A landscape with many valleys, sampled at points; each row gives a point and its height.
From any point a ball takes the steepest step (drop divided by distance) to one of its 2 nearest points. It stops when none of these is lower. Distance is the straight distance between rows; heights are no part of it.
bunim height 404: 138 150 122 155 158 149 127 125 128 136 118 125 123 127 112 122 130 152 137 150
dok height 727: 117 134 130 146 131 132 132 125 114 142 120 122 136 113 132 138 124 134 135 145
mef height 515: 131 123 126 123 159 147 143 177 108 112 110 126 133 150 128 140 125 167 144 122
koli height 234: 107 98 152 158 114 120 143 130 155 142 128 150 146 119 142 123 168 117 143 166
mut height 403: 157 116 140 120 131 145 148 137 124 103 122 140 87 131 162 90 109 101 129 87
nopi height 424: 127 148 139 119 160 133 151 150 88 118 120 128 144 132 138 152 129 144 104 110
duka height 387: 119 131 149 108 123 131 125 152 82 109 140 122 135 134 130 129 135 165 107 110
neki height 264: 127 120 131 145 116 139 129 151 133 138 124 127 120 142 115 104 156 149 137 145
Lor height 386: 143 151 127 133 140 129 121 123 107 160 124 110 151 110 128 128 117 101 94 103
Fer height 375: 140 120 145 147 123 112 130 104 134 98 137 155 99 122 171 98 98 114 142 117
zuf height 612: 142 136 113 133 148 139 144 150 157 149 116 129 135 133 96 145 147 131 133 155
Kab height 297: 94 94 140 132 113 122 139 152 130 146 104 122 145 129 134 126 161 136 174 157
Nokit height 117: 146 165 132 132 113 110 103 77 167 129 148 131 139 120 105 125 112 101 112 118
mutaz height 130: 152 135 123 145 119 119 123 106 155 151 121 121 127 112 121 114 120 91 116 126
zinog height 330: 117 167 116 100 163 151 103 119 114 121 123 115 144 133 105 150 114 149 117 130
darus height 322: 151 141 118 102 146 130 142 121 148 102 138 145 128 149 142 156 106 112 112 112
Dovil height 357: 127 118 154 130 118 111 128 109 118 98 137 144 101 114 166 95 104 109 118 99
Mefub height 534: 117 134 124 170 146 137 129 114 122 153 105 122 124 100 133 129 119 142 170 169
vir height 489: 118 110 131 164 132 125 126 119 106 140 113 131 120 107 155 121 110 144 166 148
fozo height 257: 158 149 96 113 123 136 118 111 157 130 135 128 115 147 104 146 128 137 129 134
zomo height 294: 152 123 100 86 130 123 138 127 152 107 133 144 116 152 147 158 108 121 135 109
vuk height 332: 114 144 139 165 146 146 140 142 112 145 111 116 136 117 99 113 155 142 120 150
gunik height 338: 125 110 135 157 96 122 125 152 145 145 135 115 110 150 130 81 170 106 126 142
nuzo height 260: 113 96 143 121 107 87 138 116 167 125 138 134 112 93 143 104 119 70 131 100
Sesa height 184: 150 145 110 138 121 134 117 98 153 157 127 114 132 111 100 131 122 109 127 140
zaz height 192: 146 143 134 122 81 120 90 106 141 137 146 111 119 132 103 89 120 100 113 100
niku height 295: 134 126 129 151 122 152 116 157 116 152 109 99 120 145 109 97 143 158 146 138
geza height 358: 116 141 134 94 132 138 125 148 93 124 142 113 149 141 104 134 137 152 98 114
Bub height 680: 90 129 106 134 155 136 112 109 115 106 117 128 132 116 121 156 110 171 157 159
zibi height 594: 129 119 107 130 149 136 156 158 149 161 102 112 140 132 105 158 139 129 156 150
Dun height 221: 98 92 155 152 119 107 144 149 147 138 124 145 132 132 154 96 179 85 132 144
Mavav height 418: 144 146 137 132 146 131 131 146 80 158 111 103 143 111 138 115 128 103 95 104
Liro height 653: 120 141 101 107 131 135 99 87 125 97 132 131 119 123 141 157 106 161 136 144
Zeri height 62: 140 144 137 143 124 100 117 90 164 138 129 129 127 102 111 113 107 83 110 113
Rakol height 180: 100 93 153 141 108 112 146 157 133 136 131 130 135 133 143 118 172 111 126 138
sene height 235: 117 104 132 115 95 84 122 103 162 112 152 133 115 105 123 116 113 92 122 104
busu height 422: 146 154 99 123 167 153 129 145 125 126 99 111 137 139 125 166 114 146 132 131
lim height 162: 98 108 146 165 116 116 137 107 135 133 135 153 136 115 146 121 146 125 150 169
kube height 390: 121 125 134 116 142 120 154 142 108 115 131 140 137 120 144 145 119 124 99 111
Lar height 236: 106 128 150 185 123 127 135 109 134 137 132 153 133 115 128 103 162 135 131 171
tere height 231: 97 109 140 131 114 117 151 138 124 128 138 139 145 122 134 147 148 131 124 148
Sep height 694: 82 117 122 139 143 128 125 110 105 121 108 122 146 106 110 155 114 160 170 164
bomem height 631: 151 139 130 104 136 133 146 142 149 124 136 141 134 155 113 140 144 127 95 117
Sisa height 310: 109 90 147 108 106 100 148 135 125 117 147 135 133 118 141 126 139 88 108 103
dus height 276: 132 135 144 144 116 124 129 118 118 113 141 140 125 128 138 107 130 127 106 128
zot height 261: 124 102 154 161 127 130 145 147 158 143 118 152 128 129 143 96 167 103 139 158
sadis height 327: 105 164 120 135 151 138 99 86 113 128 131 125 140 105 109 144 112 147 111 151
Mipa height 666: 108 141 112 113 148 133 110 113 103 98 122 125 126 124 140 164 107 176 144 137
Daku height 325: 136 138 124 133 131 157 113 150 99 142 102 89 134 144 99 110 140 158 131 126
zasu height 185: 104 127 128 132 127 116 133 102 150 96 156 161 128 120 139 148 124 151 136 158
Tabeg height 324: 107 99 153 119 135 99 154 136 136 120 127 126 120 92 159 109 131 58 107 88
tad height 135: 119 86 136 119 104 119 144 160 123 136 134 127 120 143 149 113 153 112 124 123
gaf height 372: 137 156 113 103 169 149 127 144 117 124 115 112 146 143 105 161 124 143 111 123
fop height 278: 115 102 137 125 110 108 154 129 139 135 137 132 133 117 134 134 137 104 122 125
tol height 438: 110 111 150 141 120 116 131 145 86 123 136 135 129 122 159 116 130 149 136 127
runuz height 335: 139 162 120 110 126 131 95 88 131 128 151 122 137 123 131 140 96 114 110 104
bom height 333: 109 95 135 139 98 110 133 147 141 149 127 108 119 142 134 98 170 78 133 128
Vavor height 303: 134 123 142 161 108 122 125 120 136 123 141 147 112 127 142 96 132 133 135 141
buke height 391: 150 124 146 138 133 138 138 124 145 102 123 157 87 141 164 94 110 113 140 108
rup height 246: 132 157 109 130 156 130 115 107 100 134 121 117 140 104 141 144 105 137 128 132
mel height 573: 122 128 105 151 146 141 125 124 132 145 107 113 129 123 113 142 119 154 170 160
zurin height 218: 116 126 128 112 112 112 130 99 154 77 161 163 124 140 144 148 116 146 126 140
lesa height 212: 135 127 129 118 94 99 102 99 154 126 143 116 116 113 119 112 110 96 113 97
sen height 360: 135 165 125 136 138 124 102 99 115 141 133 119 150 110 133 127 104 107 100 104
lumu height 623: 139 133 122 125 144 131 158 140 158 127 133 144 134 140 112 148 146 122 113 140
Zabe height 240: 122 114 126 107 109 102 142 119 157 98 163 149 122 133 129 149 123 126 122 119
nivif height 227: 149 135 104 135 119 134 118 117 156 152 124 125 117 130 99 135 130 139 140 148
vuroz height 165: 100 112 147 136 136 131 153 147 125 105 143 152 143 130 132 133 154 157 131 150
zer height 558: 127 104 111 127 113 133 126 156 122 155 112 100 129 135 113 129 131 148 168 140
tume height 462: 119 100 140 155 116 115 131 130 102 132 126 125 117 114 171 107 120 141 148 136
bute height 481: 137 147 126 128 159 159 130 147 104 111 110 117 119 161 127 126 120 175 142 128
ronun height 126: 144 89 104 92 96 124 127 153 135 133 134 125 111 144 125 137 125 115 140 101
pok height 336: 125 105 140 117 114 108 141 127 135 104 146 144 111 122 148 104 125 100 114 92
monu height 359: 139 125 132 109 125 120 140 124 117 107 144 141 124 126 150 128 114 108 106 93
bim height 233: 144 151 143 129 133 135 118 113 110 114 131 135 121 140 147 114 114 135 108 112
fulo height 270: 149 120 101 100 114 113 133 119 168 127 141 141 121 139 121 152 111 111 128 120
kimum height 176: 147 162 126 119 85 134 82 104 141 137 151 124 124 145 99 108 125 123 108 114
fasim height 323: 137 118 146 170 103 130 117 128 155 133 133 143 113 143 131 76 152 114 129 142
Zeli height 309: 122 93 129 133 105 112 136 134 146 145 129 121 118 118 134 109 137 86 134 123
Golag height 326: 149 144 130 93 131 149 127 149 105 139 128 114 137 150 110 131 134 135 94 101
gibu height 157: 143 147 121 126 145 131 119 115 103 116 125 127 125 132 147 139 108 142 126 123
mog height 433: 151 121 123 122 121 133 130 134 126 137 130 128 114 139 131 116 133 118 120 109
kamu height 232: 153 133 98 103 128 130 109 126 119 139 130 113 134 138 129 148 106 127 131 105
pab height 361: 142 128 122 125 129 140 114 159 94 163 99 76 141 132 108 127 134 134 128 111
keku height 362: 114 101 160 120 137 103 169 146 125 107 133 155 126 104 162 117 132 82 98 100
nuba height 91: 123 81 117 89 100 119 139 168 127 126 136 121 119 144 133 136 150 123 133 109
por height 224: 113 115 141 146 126 139 131 140 130 117 136 147 131 143 122 114 152 169 144 159
Fad height 290: 124 109 140 110 129 101 141 132 156 120 126 128 112 96 142 103 118 65 116 77
rivu height 640: 124 139 119 105 105 132 114 103 146 113 155 136 128 142 111 146 129 147 121 132
Daso height 352: 115 174 124 149 168 146 111 104 107 119 117 135 129 112 117 132 119 153 107 153
vetom height 151: 150 168 132 121 114 135 100 92 149 126 136 129 129 141 100 121 123 121 116 128
digu height 417: 157 108 125 120 118 144 134 146 124 120 120 126 92 141 155 95 128 111 132 102
tis height 222: 101 100 145 143 134 125 154 148 132 133 114 143 152 127 134 143 152 145 176 164
zored height 645: 126 138 106 110 110 123 101 82 147 103 149 131 125 130 127 159 108 139 134 131
gef height 413: 114 122 145 130 122 122 124 145 72 101 132 128 126 130 146 121 125 175 128 116
dis height 71: 91 108 138 139 137 117 150 119 145 137 127 155 151 116 130 157 150 129 158 174
Pov height 636: 137 137 121 95 103 131 128 133 143 111 152 137 131 148 97 139 143 130 102 125
Buko height 108: 100 124 134 146 144 115 145 106 156 116 143 169 144 120 137 153 137 143 148 176
Sosul height 314: 149 159 115 99 130 127 113 109 144 117 143 128 128 139 124 150 101 112 112 111
zitop height 279: 143 150 110 89 129 147 102 134 102 145 128 106 143 139 117 138 115 135 118 96
rus height 285: 148 155 111 92 132 143 117 124 139 121 137 126 128 155 114 153 120 135 114 122
gebo height 286: 109 135 148 166 137 141 134 124 128 136 123 142 128 122 110 103 157 155 118 164
fivu height 368: 125 153 128 153 158 158 119 121 110 149 111 113 138 121 88 117 137 146 121 152
Lol height 711: 92 127 129 138 152 132 139 128 104 128 115 124 142 107 124 150 126 149 142 159
fidi height 445: 145 148 131 153 159 154 126 139 111 122 98 124 117 141 132 114 117 168 153 140
luda height 254: 128 104 115 112 93 106 134 119 168 120 153 142 127 125 113 150 131 111 126 127
Poput height 158: 166 110 103 96 102 129 117 134 154 136 126 126 103 140 118 133 107 100 136 94
Fifo height 540: 134 107 119 131 140 142 137 167 118 136 105 113 122 151 127 124 126 156 157 133
lus height 388: 138 161 140 141 173 142 138 146 85 124 107 123 130 127 134 135 119 148 114 126
zige height 296: 126 174 109 122 154 145 92 103 105 134 125 109 147 116 120 146 104 145 117 131
Nud height 320: 137 148 121 125 159 135 122 141 87 143 108 109 138 110 133 144 113 140 126 117
ton height 574: 125 115 113 120 131 136 139 159 125 159 97 96 139 131 95 156 131 137 163 137
sabug height 389: 134 138 136 131 130 132 119 154 78 156 110 83 144 122 119 115 139 120 107 104
tukog height 190: 170 130 91 96 109 135 104 123 138 145 128 115 114 138 124 137 99 117 145 104

For each start below, name the point where the ball stops.
sabug: vuroz
darus: dis
Fad: Zeri
vir: nuba
sen: Zeri
Pov: lim

Write out the way that a ball takes from each point below.
Bub: Mipa, Liro, zored, rivu, Pov, bomem, lumu, zuf, zibi, ton, zer, Fifo, mef, bute, fidi, bunim, fivu, vuk, gebo, Lar, lim
Mavav: Lor, sen, runuz, Sosul, rus, fozo, nivif, Sesa, mutaz, Zeri
mel: bunim, fivu, vuk, gebo, Lar, lim
Mefub: vir, tume, tol, gef, duka, geza, Golag, zitop, kamu, tukog, Poput, ronun, nuba
